Each row is a point on a tangle of strands that fork, close into loops and nearly touch. The rows are in no order.
Points whose rows are less than 45 apart are linked; no others are. Some points are linked to none.
<1062>: [-5, 31, -4, -3, 0, 14, 17, -10, -15, -31, 7, -2, 27, 1, 10, -11, -5, -20, 4, -5, -24, -14, -21]
<1329>: [13, -7, -26, -23, 6, -16, -15, -15, 19, 4, 23, 12, 11, 13, 37, 20, 20, -9, -8, 26, 1, 5, -10]
<202>: [3, 2, -15, 10, -14, 15, 21, -23, 12, -2, -2, 14, -4, 13, 8, 5, 1, -2, 10, 3, -10, 33, -33]
<143>: [-18, 18, 21, -3, 11, 1, -29, 18, -6, -9, -8, -7, 20, -15, 0, -23, -7, -6, -20, -29, -6, -15, 20]
<887>: [-6, -1, -21, 9, 4, 12, -15, -14, -2, 5, 11, 5, 22, 13, 22, -3, -11, -14, -17, 13, 12, -5, 20]
<145>: [-10, 11, -12, 12, -24, 16, 26, -4, 6, -12, 17, 3, -2, -9, -13, 2, -9, 5, 12, -1, -15, 15, -39]
<46>: [-4, 22, -13, -6, -1, 13, 8, -2, 4, -40, 15, 3, 29, -2, 23, 4, -15, -21, -4, 1, -24, -8, -19]
<125>: [-24, 23, 16, 17, -12, 17, -2, 2, -18, -4, -3, -13, 1, -6, -2, -26, 12, -23, -25, -23, 16, -9, 0]
<1491>: [-6, -14, -14, 7, -4, -11, 13, -2, 29, -17, 24, 1, -3, 3, -3, 27, -14, -7, -2, 19, 0, 27, -16]
<679>: [7, -7, -3, 6, 3, 6, 21, -10, 6, 6, -16, 3, -4, 4, -16, 4, -4, 14, 20, 1, -18, 12, -28]
<1290>: [-1, 32, -13, 8, -10, 11, -15, 1, -20, -11, 35, 19, 13, -1, 16, -26, -4, -1, 26, 3, -9, 9, 12]
<550>: [4, 2, 18, 2, -20, 5, -12, 3, -28, 26, 2, 14, -18, -5, -9, -22, 14, 16, 21, -8, 11, 19, 11]
<627>: [3, 11, 21, -13, 5, -9, -8, 26, -5, -24, 2, 8, -1, -24, -37, -11, -24, 14, 17, -17, -26, -5, 3]
<715>: [4, -24, 3, 4, 6, -4, -14, 13, 0, 11, -19, 5, -6, 5, -11, 9, -17, 7, -11, 15, 21, 16, 39]
<826>: [-16, -5, -12, 36, -3, 22, 11, -18, 7, -8, -13, -3, 3, 17, -8, 5, -24, -27, -23, 5, 17, 19, -6]
<1519>: [-13, 8, -2, 25, -11, 14, 13, -24, -8, 9, -12, -10, -4, 10, 0, -14, 20, -21, -10, -9, 22, 3, -19]
<816>: [-3, 4, -15, 6, 8, 10, -2, -10, -3, -6, 4, 9, 20, 7, 9, -1, -10, -12, -4, 4, -5, 0, 1]
<828>: [5, -10, 10, -27, 22, -24, -11, 22, 13, -7, -18, -20, -2, -9, 5, 14, 7, 10, -10, -17, -3, -23, 11]
<971>: [4, -26, -14, -6, 14, -19, -12, 1, 13, 5, 10, -7, -4, 14, 24, 24, 5, -2, -13, 25, 20, -5, 18]
<917>: [-2, 3, 29, -3, 1, -10, -22, 14, -1, 11, -14, 10, -11, -16, -26, -14, -14, 22, 8, -12, 1, 14, 17]
<295>: [-11, 7, 6, 5, -3, 3, 26, -2, 7, -10, -24, -20, -5, -1, -22, 7, 2, 0, -13, -9, -1, -8, -26]
<624>: [-2, 13, 9, 0, 11, 6, -8, 6, -8, -9, -34, 8, 11, -3, -19, -17, -25, -3, -2, -17, -18, -4, 6]
<54>: [2, 4, 16, -22, 16, -18, -2, 27, 6, -21, -8, -11, 4, -23, -24, 4, -25, 19, 8, -13, -26, -18, 3]
<1528>: [10, 3, -18, 3, -14, 11, 16, -13, 19, -13, 7, 4, 10, 7, 18, 2, 10, -21, 2, 9, -13, 25, -39]
<271>: [-4, 31, 21, 12, -17, 17, -7, 9, -18, -1, 3, 9, -11, -13, -27, -33, 0, -2, 5, -28, -9, 14, -5]
<204>: [-4, 8, 22, 14, -28, 17, 14, 3, -12, 26, 0, -6, -26, -17, -25, -19, 21, 10, 10, -22, 0, 2, -28]
<174>: [7, 6, -20, 13, 1, 26, -29, -18, -15, 12, 3, 10, 24, 3, 23, -23, -2, -12, -7, 22, 7, -6, 26]
<424>: [6, 19, -25, 2, 2, 16, -16, -10, -13, -9, 2, 16, 38, 9, 29, -20, -16, -12, 7, 13, -18, -8, 15]
<1450>: [4, 3, -5, 14, -2, 20, -12, -14, -12, 19, -30, 11, 14, 8, 1, -24, -7, -1, -9, 11, 1, 1, 22]
<637>: [-12, 0, 0, 33, -11, 21, 20, -22, 7, 4, -13, -11, -5, 15, -8, 0, 2, -20, -19, 0, 22, 17, -14]
<779>: [-11, -13, 7, 19, -3, 12, 19, 0, 17, -4, -24, -19, -9, 8, -27, 14, -11, -9, -22, 4, 18, 11, -4]
<803>: [5, -22, 10, 0, 7, -14, -4, 11, 5, 4, -10, -9, -21, 0, -14, 15, -6, 13, -2, 4, 14, 11, 23]
<712>: [-6, 19, 11, 8, -11, 12, -12, 7, -17, -3, 19, 15, -5, -1, -8, -24, -1, 3, 14, -9, -9, 1, 18]
<1005>: [3, -20, -14, 4, -2, 1, 20, -6, 39, -14, 2, -2, -10, 4, -4, 38, -11, 6, 5, 18, -5, 18, -28]
<192>: [2, 20, -4, -6, -8, 4, 9, -6, -4, -23, 18, 20, 11, -1, 7, -12, -13, 2, 27, 2, -32, 20, -20]
<1307>: [7, 6, 1, -28, 19, -7, 13, -4, -12, -7, 1, 2, 12, -2, 8, 0, 13, 13, 20, -8, -33, -23, -30]
<1546>: [3, -11, -10, 20, -5, 11, 20, -15, 9, 12, -17, 7, -11, 17, -1, 6, 2, 3, 5, 13, 8, 28, -22]
<301>: [4, -18, -10, 18, -2, 6, 11, -18, 9, 18, -25, 2, -14, 25, -10, 14, -2, -2, -4, 20, 23, 23, 4]
<413>: [2, -8, 12, -18, 9, -23, -4, 36, 12, -23, 11, -15, -3, -19, -19, 14, -27, 12, 3, -10, -12, -20, 22]
<415>: [-12, 0, -16, 14, -13, 4, 20, 1, 27, -17, 25, -9, -10, -4, -21, 21, -20, -9, -9, 10, 5, 16, -21]
<1589>: [3, -6, 20, -5, 2, -10, -11, 5, -5, 14, -17, -7, -8, -6, 0, -12, 25, 9, 0, -15, 9, -7, 3]
<1358>: [7, -4, -11, 15, 6, 12, -12, 10, -8, 2, -1, 25, 7, 10, -17, -7, -48, 5, 2, 18, -2, 24, 33]
<1264>: [-17, 4, -17, -1, -25, -6, 29, 6, 16, -13, 35, -22, -11, -18, -17, 14, 14, 2, -5, 1, 11, -14, -26]
<1238>: [-2, -11, 8, -8, 5, -6, -24, 11, 1, 10, -21, -5, 6, 1, 2, 0, -6, 2, -22, -5, 14, -9, 31]
<513>: [0, 9, -4, 11, -1, 9, 18, -2, 2, -17, 10, 7, 3, -3, -8, -3, -19, 2, 12, 4, -24, 14, -21]
<1016>: [0, -15, 7, -4, 16, -5, 7, 4, 14, -7, -30, -9, -2, 5, -16, 19, -14, 5, -4, 6, -8, -4, 7]
<1061>: [4, -23, 6, 3, 3, -9, -5, -11, 4, 23, -32, -13, -4, 17, 13, 9, 25, 0, -15, 14, 29, -1, 20]
<1104>: [24, -9, -11, -14, -7, -9, -9, -10, 17, 16, 31, 22, -3, 1, 25, 14, 14, 10, 32, 22, -10, 24, -17]
<247>: [8, -6, -5, 12, -3, 11, -21, 1, -12, 15, 0, 26, 4, 11, -10, -12, -22, 8, -3, 15, 5, 18, 32]
<1427>: [-8, 28, 21, -13, -6, -6, 2, 2, -17, -7, 4, -13, 7, -15, 8, -9, 26, -12, -3, -28, 1, -30, -10]
<1098>: [3, 19, 9, 10, -15, 13, -8, -1, -22, 10, 1, 17, -10, 1, -4, -33, 17, 3, 22, -9, -1, 9, 6]
<1563>: [18, 7, 9, -29, 15, -15, -14, -1, -21, 16, -8, 8, 8, -4, 18, -14, 27, 11, 23, 6, -14, -30, 10]
<693>: [10, 12, -7, -22, 13, -13, 5, -7, -3, -5, 16, 11, 6, 5, 23, 5, 9, 8, 23, 2, -26, -11, -25]
<287>: [2, -1, -13, 7, 9, -7, 1, 6, 11, -17, 19, 15, 5, 7, -4, 14, -34, -1, 13, 13, -9, 21, 11]
<509>: [-9, 9, 17, 14, -16, 12, 7, -21, -20, 13, -7, -7, -8, 1, 9, -20, 37, -19, -12, -21, 24, -10, -6]
<1192>: [11, 1, -5, -12, 3, -6, 12, -6, -2, 9, 4, 8, -5, 3, 14, 8, 16, 11, 23, 5, -21, 3, -36]
<1216>: [-9, 25, 30, -6, -8, -3, -16, 1, -9, 10, -12, -5, -5, -22, 4, -31, 30, 5, 13, -41, 1, -12, -7]
<399>: [-5, 15, -1, -4, 6, 5, 9, 1, -13, -22, -4, -10, 16, -6, 1, -9, 2, -10, -5, -17, -14, -18, -10]
<754>: [1, 10, 11, -29, 24, -17, -2, 13, -11, -16, -20, -11, 18, -11, 13, -3, 5, 0, -3, -17, -20, -41, -6]
<952>: [8, -23, 0, -16, 16, -13, 13, 3, 17, 3, -26, -16, -26, 0, -9, 33, 13, 22, 8, 9, -11, -10, -12]
<718>: [17, -17, 11, 6, -10, 3, 1, 0, -10, 26, -10, 26, -22, 1, -21, -7, -10, 25, 30, 8, -2, 34, 9]
<149>: [-3, 3, -5, 2, 23, 14, 0, 1, -6, -14, -41, 0, 18, 6, -8, -3, -31, -8, -11, -10, -22, -16, 1]
<1115>: [0, -9, -11, 20, -2, 4, -2, 0, 3, -3, 17, 17, -6, 6, -9, 9, -25, 6, 7, 13, 7, 31, 10]
<313>: [-21, 16, 11, 8, -16, 0, 9, -2, -1, -12, 1, -27, 2, -11, 3, -11, 21, -20, -32, -24, 18, -17, -9]
<93>: [4, -24, 1, 17, -8, 6, -4, -9, 2, 27, -33, 7, -3, 21, -18, 2, 0, 3, -11, 20, 32, 21, 27]
<1225>: [4, 1, -15, -18, 6, -15, 21, 5, 16, -13, 24, -4, -9, -9, 0, 27, 3, 11, 14, 8, -13, -14, -29]
<1381>: [-2, 13, -16, -7, -13, 5, 29, -11, 18, -9, 28, -7, 3, -9, 11, 16, 18, -5, 3, -6, -8, -1, -45]
<757>: [0, 6, 24, -1, -9, -6, -21, 31, 2, 0, 14, 13, -16, -17, -30, -14, -22, 21, -4, -15, 7, 14, 25]
<160>: [-13, -13, 3, 24, 1, 8, 2, 4, 8, 1, -16, -12, -12, 12, -25, 8, -22, -7, -28, 1, 26, 15, 21]
<933>: [-6, -7, -2, 6, 0, 2, -5, -12, 0, 18, -30, -9, 6, 20, 18, 6, 20, -10, -23, -1, 23, -15, 11]
<1199>: [3, -8, 5, -10, 22, -6, 8, -11, 1, 8, -49, -15, 4, 15, 14, 8, 25, 3, -11, 3, -3, -17, -8]
<1034>: [10, 21, -9, 0, -8, 9, -21, -9, -24, 6, 27, 19, 15, 0, 21, -31, 8, 9, 31, 15, -7, 3, 18]
<1183>: [-3, -3, 12, -31, 21, -21, -23, 23, 3, -9, -7, -9, 15, -10, 12, -1, -5, 2, -9, -13, -5, -23, 28]
<846>: [3, -5, -7, -24, 19, -20, 14, 5, 7, -15, 3, -16, -3, -11, -1, 18, 9, 6, 0, 1, -12, -23, -17]
<841>: [9, 6, -7, 10, -1, 10, -19, -11, -20, 11, -2, 17, 12, 7, 9, -23, -2, 2, 8, 18, -2, 6, 27]
<1141>: [16, 4, 6, -9, 6, 0, 5, -5, -13, 19, -23, 0, -7, 3, -1, -9, 30, 9, 19, -8, -12, -12, -24]
<187>: [-10, -5, -1, 8, -12, 1, 4, -15, -2, 11, 29, -8, -8, 3, 24, 0, 29, -12, -4, -1, 29, -4, -1]
<1037>: [7, 22, -15, -15, 17, -2, -18, -4, -18, -3, 0, 16, 38, -1, 26, -16, -2, -1, 15, 10, -26, -19, 13]
<785>: [-12, -20, 19, 8, -12, -8, -8, 13, 12, 2, 4, -12, -30, -12, -26, 10, -5, 9, -21, -7, 37, 24, 23]
<403>: [7, -8, 17, -10, -9, 1, 11, 0, -8, 28, -7, -8, -19, -10, -2, 0, 38, 18, 15, -14, -6, -9, -27]
<1517>: [10, -4, -14, -5, 4, 5, 14, -17, 9, 10, -6, 1, -6, 7, 14, 22, 27, 6, 11, 7, -3, 6, -41]
<492>: [9, -16, -15, -12, 5, -24, -17, 1, 2, 8, 34, 2, 0, 9, 32, 14, 7, 4, -1, 22, 24, -5, 29]
<1209>: [7, -19, 5, 0, 0, -7, 5, -3, -3, 26, -17, 6, -15, 8, -6, 6, 11, 10, 10, 9, 17, 9, 4]
<1558>: [12, -5, -14, -11, -9, -8, 15, 0, 22, -11, 27, 6, -3, -10, 8, 27, -4, 6, 24, 10, -23, 10, -33]
<1467>: [5, 11, 7, -31, 30, -14, 11, 2, -7, -19, -20, -5, 12, 0, 7, 9, 14, 7, 2, -8, -33, -33, -24]
<1223>: [-10, 3, 8, 12, -7, 0, 7, 6, -5, -9, 21, -6, -11, -4, -11, -6, -9, -10, -6, -5, 7, 0, 4]
<880>: [11, 14, 3, -3, 7, 8, 10, -7, -19, 2, -18, 9, 7, 3, 4, -17, 9, 4, 17, -5, -19, -4, -19]
<1433>: [-13, -4, 10, 8, -5, -1, -1, 2, 0, -1, -9, -26, -4, -4, 1, -2, 15, -9, -29, -15, 20, -16, 2]
<348>: [-10, 8, 9, -11, 8, -8, -24, 19, -4, -11, 8, -14, 13, -9, 9, -13, -15, -7, -14, -20, 3, -21, 32]
<193>: [3, -8, 6, -3, 5, -3, 24, 4, 6, -1, -19, -9, -10, -2, -19, 11, 3, 7, 5, -3, -15, -9, -31]
<672>: [-6, 6, 1, -11, 13, -7, 7, 6, -3, -32, 10, -11, 7, -9, -3, 8, -4, -1, 1, -8, -20, -24, -9]
<327>: [-4, -14, 0, 1, 0, -15, -20, 10, -9, 10, 15, 3, 2, 0, 16, -12, 1, -1, -11, 1, 20, -15, 37]
<44>: [12, -8, 17, 8, -13, 8, -12, -4, -11, 32, -17, 21, -21, -1, -17, -17, 4, 20, 12, 1, 14, 26, 17]
<955>: [2, 1, 19, 7, -9, 3, -12, 0, -7, 18, -23, 14, -8, -4, -21, -22, -4, 10, -3, -10, 4, 7, 16]
<252>: [6, 4, -9, 10, 11, 22, -14, -7, -14, 5, -34, 13, 21, 11, -6, -24, -26, -3, 1, 5, -14, 0, 12]
<508>: [11, 0, -18, -10, -2, 0, -3, -13, 21, 1, 11, 7, 12, 15, 32, 12, 22, -22, -12, 10, -6, 4, -17]
<798>: [5, -22, 10, -10, 11, -15, -5, 21, 13, -7, -17, -12, -12, -5, -8, 14, -5, 12, -5, -1, 3, -13, 12]
<528>: [-10, 10, 9, 2, -4, -6, -10, 23, -7, -13, 26, -1, -11, -9, -20, -7, -19, -4, -15, -11, 12, 1, 24]
<1147>: [20, -6, -13, 2, -17, 0, -1, -12, 9, 10, 17, 19, 2, 6, 20, 4, 10, -1, 15, 13, -10, 25, -18]
<166>: [-13, -4, -12, 27, -14, 12, 20, -8, 16, -12, 10, -5, -4, 5, -16, 12, -18, -20, -19, 10, 16, 26, -16]
<1124>: [-8, -3, 4, 19, -5, 6, -6, -3, -4, 14, -5, 3, -2, 10, -3, -8, -4, -13, -16, -5, 26, 11, 22]
<1058>: [-3, 5, -22, 8, 2, 9, -2, -18, 7, -4, 7, 10, 25, 15, 28, -4, 7, -23, -14, 11, -1, 3, -16]
<137>: [13, -17, 14, -6, -5, -2, 5, -1, -12, 43, -8, 9, -27, -2, -1, -3, 27, 25, 29, -9, -6, 1, -13]
<723>: [7, -3, -14, 0, -23, 6, 22, -15, 21, -4, 18, -2, -4, 1, 14, 23, 18, -12, -2, 6, -12, 21, -49]
<246>: [-12, -1, -9, 8, 3, 14, -26, 7, -13, 2, -2, 2, 13, 13, -2, -14, -26, -16, -31, -3, 12, -2, 36]
<883>: [-13, -14, 4, -2, 13, -5, -3, 9, 2, -4, -11, -17, 8, 2, 1, 5, -1, -7, -22, -10, 11, -15, 14]
<1085>: [-8, -7, -9, -3, -6, -14, 17, 4, 22, -5, 29, -19, -12, -13, -1, 24, 11, 1, -4, 6, 12, -7, -15]
<491>: [16, -11, 11, -7, 7, -2, 15, 3, 0, 16, -32, 5, -17, 5, -22, 10, -4, 24, 27, 0, -15, 10, -19]
<648>: [7, -13, -13, -3, 0, -7, 13, -13, 23, 8, 4, 1, -8, 8, 14, 28, 15, -2, -5, 14, 12, 12, -26]
<1097>: [-6, -2, 7, -14, -8, -24, 1, 8, -2, -10, 34, -26, -11, -14, 13, 2, 20, 0, -2, -8, 10, -23, 4]
<1337>: [-9, -4, -14, 5, 21, 12, -1, 0, -2, -14, -24, -8, 17, 14, -9, 2, -38, -17, -24, 2, -12, -2, 8]
<1532>: [-4, 20, 9, -18, 15, -5, 2, 0, -17, -12, -11, -7, 10, -3, 13, -13, 19, -11, -5, -22, -14, -32, -5]
<1068>: [1, -26, -5, -6, 15, -14, -5, 2, 14, 11, -15, -14, -8, 15, 15, 20, 15, 6, -17, 5, 23, -14, 21]
<782>: [-14, -14, 6, 14, -8, -7, 3, 9, 3, 1, 5, -19, -21, 1, -12, 13, -7, -5, -24, 0, 30, 7, 22]
<338>: [-1, 7, 0, 2, 4, 1, 6, -18, -7, 11, -4, -4, 1, 12, 14, -8, 29, -11, -6, 0, 8, -16, -12]
<357>: [-4, -27, -1, 10, 9, 3, 7, 2, 18, -4, -20, -10, -12, 15, -10, 27, -12, 1, -7, 10, 12, 10, 1]
<1235>: [8, 5, 5, -18, 20, -16, -12, 14, -10, -12, 4, 5, 9, -9, -5, -6, -13, 1, 11, -6, -21, -14, 21]
<646>: [2, -21, 7, 9, -1, 10, -15, 4, 11, 20, -43, 3, -1, 15, -16, 9, -19, 6, -19, 4, 27, 21, 33]
<1498>: [1, 23, 22, 8, -1, 12, -12, 11, -16, -6, -10, 14, 4, -10, -26, -31, -21, 1, 2, -22, -15, 5, 10]
<721>: [-5, -22, -11, 14, -13, -6, -2, -6, 9, 9, 31, 7, -14, 2, 6, 19, -2, -2, 2, 17, 34, 23, 15]
<791>: [2, 0, -20, 16, 11, 10, -12, 4, 5, -12, 18, 20, 17, 11, 0, 3, -48, -5, 0, 12, -6, 22, 19]
<1521>: [25, -17, 8, -2, 2, -6, 4, 1, -9, 26, -17, 19, -16, -2, -15, -3, -1, 33, 37, 6, -18, 14, -3]
<382>: [6, 16, -2, 6, 2, 12, -2, -12, -20, 0, -27, 13, 13, 9, 0, -26, -6, 0, 15, 2, -26, -3, 4]
<1505>: [11, 21, -3, -11, -5, 4, -18, -7, -28, 17, 9, 12, 4, -2, 14, -27, 25, 3, 31, -1, -13, -9, 12]
<420>: [-5, -6, -15, 16, 4, 15, -7, -19, -6, 15, -16, -7, 14, 14, 16, -10, 3, -20, -19, 10, 20, -8, 19]
<1399>: [5, -12, -15, 4, -6, -8, 4, -7, 31, 0, 28, -2, -6, 5, 15, 31, 1, -4, -7, 17, 14, 17, -11]
<387>: [-5, -17, -3, 25, -14, 4, 0, -7, 4, 1, 19, 15, -12, 10, -12, 4, -19, -3, -7, 18, 34, 36, 18]
<1314>: [-9, 16, 5, -17, -3, -12, -1, 1, -9, -10, 24, -17, 6, -8, 22, -2, 28, -10, 0, -11, 2, -30, -4]
<1258>: [-3, -19, -1, -1, 8, 4, -32, 16, 5, 6, -29, 3, 5, 8, -11, 3, -37, 9, -13, 9, 6, 9, 45]
<1018>: [-6, 0, -2, -10, -12, -11, 14, 6, 6, -1, 51, -18, -9, -15, 10, 16, 17, 8, 6, 2, 13, -12, -8]
<299>: [-2, 29, 0, 5, -8, 9, -5, 6, -20, -17, 39, 12, 4, 1, -5, -15, -21, -3, 17, -3, -15, 8, 7]
<744>: [-9, 17, -16, -9, -26, 7, 33, 2, 16, -13, 34, 3, 5, -18, -8, 15, 1, 9, 12, -4, -19, 4, -43]
<1540>: [12, 13, 1, -23, 17, -14, -18, -2, -20, 0, 7, 9, 21, -7, 23, -10, 6, 10, 22, 2, -18, -33, 17]
<776>: [12, -3, -13, -9, 7, -5, 10, -3, 22, -22, 22, 7, 9, 1, 13, 20, -16, -8, 11, 17, -24, 13, -21]
<455>: [-17, 9, 0, 6, -20, -4, 17, 6, 1, -18, 34, -12, -9, -14, -18, 4, 2, -8, -13, -4, 6, -10, -8]
<506>: [-8, -18, 8, -3, 4, -9, -33, 19, 4, 7, -17, -15, -3, 0, 5, 3, -19, 7, -30, -2, 33, 1, 46]
<1273>: [4, -25, -2, 1, -5, -21, -4, 2, 0, 7, 38, -2, -15, -1, 17, 15, 4, 7, 11, 13, 27, 10, 28]
<462>: [18, -9, -16, -16, 7, -16, 0, -11, 15, 16, 21, 9, 1, 5, 29, 21, 21, 5, 15, 19, -2, 3, -15]
<1555>: [-8, 3, 11, -13, 5, -13, -4, 27, 6, -19, 27, 0, -6, -16, -19, 6, -17, 8, -2, -4, -4, -7, 18]
<305>: [2, -3, 0, 3, 1, 9, -34, 6, -14, 15, -11, 11, 14, 1, -3, -22, -22, -5, -16, 14, 7, 3, 42]
<248>: [21, 4, 6, -14, -2, -5, -29, -3, -23, 23, -6, 11, 0, -13, 14, -27, 35, 14, 26, 8, -5, -19, 21]
<1196>: [-1, 11, 9, -24, 3, -12, 17, 7, -8, -2, 10, -15, -9, -20, 3, 2, 33, 5, 14, -11, -12, -27, -30]
<28>: [-2, 7, 4, 10, -8, 6, 21, -2, -9, 0, 3, -8, -4, -7, -7, -8, 13, 1, 12, -9, -4, -10, -21]
<224>: [3, 3, -21, -10, 3, 3, 11, -4, 22, -33, 13, -2, 26, 0, 17, 18, -20, -26, -7, 7, -24, 4, -22]
<756>: [-14, 8, -12, 10, 8, 16, -7, 0, -6, -9, -4, 1, 15, 10, -5, -8, -40, -20, -22, -5, -2, -5, 19]
<9>: [-17, 22, 26, 10, -5, 4, -19, 12, -6, -3, 1, -10, 5, -15, -3, -25, 9, -9, -24, -31, 8, -12, 15]
<1246>: [2, -21, -6, -8, 11, -9, 22, 3, 29, -2, -2, -8, -19, -1, -7, 41, 2, 15, 8, 11, -3, -3, -22]
<266>: [-10, -6, 9, 1, 5, 1, 25, -4, 11, 1, -36, -28, -15, -3, -10, 16, 23, 0, -19, -14, 10, -15, -25]
<110>: [-10, 25, 25, 7, -25, 14, 17, 6, -20, 4, 1, -2, -16, -19, -28, -26, 13, 1, 9, -28, -4, 0, -20]

A fork is a point with three links, a tip a point with one. Leave the first point through the second and follow the links. Name the first fork or tip that comes.
<44> / <550> => <424>
<627> / <54> => <1532>
<1238> / <883> => <798>
<287> / <1115> => <887>

A piece is two or more points that can be reached from each other along the links. Count, over all rows, the pieces, the separate loops (a circle has one, a figure eight two, a Y none), the forks (points with three links) and the tips (points with one).
pieces => 4
loops => 2
forks => 9
tips => 13
